Each row is a point on a landscape with many peaks, with its height.
A climber steps from a point to whichever of its 6 nearest points has the largest rise for the distance, and stops where none of them is higher. Distance is the straight distance between rows; heights are no part of it.
Satu: [ -1 -28  27  19  33  27  19  12  24  35]  height 4.19
sab: [  0 -11 -28 -21 -27   7  -5  25  14   6]  height 6.81
Gobu: [ -3   4  23  21  36   1   2 -25  -8  11]  height 3.27
peles: [ -2 -15  12   2   5  13  15  19  15  18]  height 6.16
fitu: [  2  -4 -29 -18 -30   0  -8  17   8  -7]  height 5.63
Goz: [ -2 -15  27  23  38  18  12  -5   9  24]  height 6.13
zipe: [  1  -9 -19 -17 -22   6   0  22  10   7]  height 5.26
duli: [  4  -1 -36 -19 -34  -3 -13  14   8 -11]  height 5.33
furev: [-2  6  8  3  6 -4  3 -6 -5 -5]  height 4.09
fifi: [  0  13   4   0  -2 -11  -3 -12 -11 -16]  height 5.58
zipir: [  0 -16 -36 -24 -31   6  -9  29  17  15]  height 5.55
bebad: [ -3   8  20  16  25  -5   1 -20 -12   1]  height 2.05
Voge: [ -2  18  10   7   8 -16  -3 -25 -21 -14]  height 5.05
rege: [  2  15   0  -4  -7 -13  -5 -13 -15 -22]  height 5.51
kon: [-5 -3 18 11 19  2  8 -5 -2  6]  height 5.02
pera: [  5  20  -6  -6 -16 -19 -14 -20 -18 -31]  height 3.71
seli: [  2  19   3   0  -4 -18 -10 -20 -22 -23]  height 5.32
parag: [ -2   8  25  30  49   4  -1 -33 -11  22]  height 2.00
tav: [-2 -8 24 19 33 11 10 -5  4 19]  height 5.74
vopez: [-2 -8 21 14 23  9 10 -1  4 13]  height 5.62
lizo: [  7   9 -28 -14 -31 -10 -16  -2  -3 -24]  height 3.63
romog: [ -4  10  24  27  41  -1   1 -31 -13  15]  height 1.74
Lepak: [  4   4 -12 -11 -18  -4  -5   4  -3 -12]  height 5.16
luve: [-2 -5 13  5 11  6 11  6  5  8]  height 4.95
Kedu: [  3   9  -9  -8 -15  -9  -5  -3  -7 -18]  height 5.17
levam: [ -4   8  17   9  15  -5   3 -11 -10  -2]  height 3.68
leg: [ -4  -5  26  23  38  12   8 -12   0  18]  height 5.64
Pem: [  6  17  -4  -6 -12 -15 -10 -15 -16 -26]  height 5.20
fef: [ -3 -18   8  -2   1  15  15  24  18  22]  height 3.45
zofo: [ -3 -22  22  11  19  20  18  17  20  27]  height 4.05
Sena: [ -1 -18 -47 -24 -37   4 -16  29  17   9]  height 5.21
sozo: [-3 -5  8  1  3  3  7  7  4  2]  height 3.59
difov: [  3   5 -19 -12 -24  -4  -6   4  -1 -16]  height 5.43
Fer: [ -3  16  19  18  28 -12  -3 -29 -20  -1]  height 2.60
rab: [  3   0 -23 -15 -25  -1  -7  13   5  -8]  height 6.19
tipo: [ -3   0  22  17  27   3   7 -12  -2  10]  height 5.29
Lumot: [-1  2  0 -4 -5 -1  4  5  0 -4]  height 2.82
kikig: [ -3 -13  20  12  21  13  12   7   9  18]  height 5.42
pud: [ 1  6  4 -2 -1 -7  2 -5 -8 -9]  height 6.34
ziren: [  2  -9 -35 -20 -31   3 -11  22  12   2]  height 5.85
zatis: [ -2  12  13   6   9 -12  -1 -16 -13  -9]  height 5.31
solid: [  7   5 -30 -16 -31  -7 -14   6   1 -20]  height 4.98
lubu: [-2  4 13  7 14 -3  5 -6 -6  0]  height 3.26
peli: [  1  -7 -14 -13 -19   3   2  17   6   1]  height 4.51
bol: [  8  14 -28 -12 -32 -15 -19 -10  -6 -31]  height 0.43
nizu: [ -1 -12 -15 -14 -17   7   5  25  14  11]  height 4.34
Mos: [  6  16 -14  -8 -21 -15 -12 -11 -13 -28]  height 3.07
geno: [ -2 -12   6  -3   0  11  11  18  13  14]  height 4.22
Gurim: [-2 -5 -3 -9 -8  4  6 15  9  5]  height 3.10

Where does a climber stop that starts at each point below?
Gurim -> sab
parag -> Goz
bol -> rab

Call two points neighbours if one is among the 6 nearest of the other. Go from one point of each pair to the other, from neighbour to neighbour, staying as high as possible. Name the lowest point that can't be avoided.
pud, Goz -> geno
sab, pud -> Kedu
peles, Goz -> kikig
sab, rab -> fitu
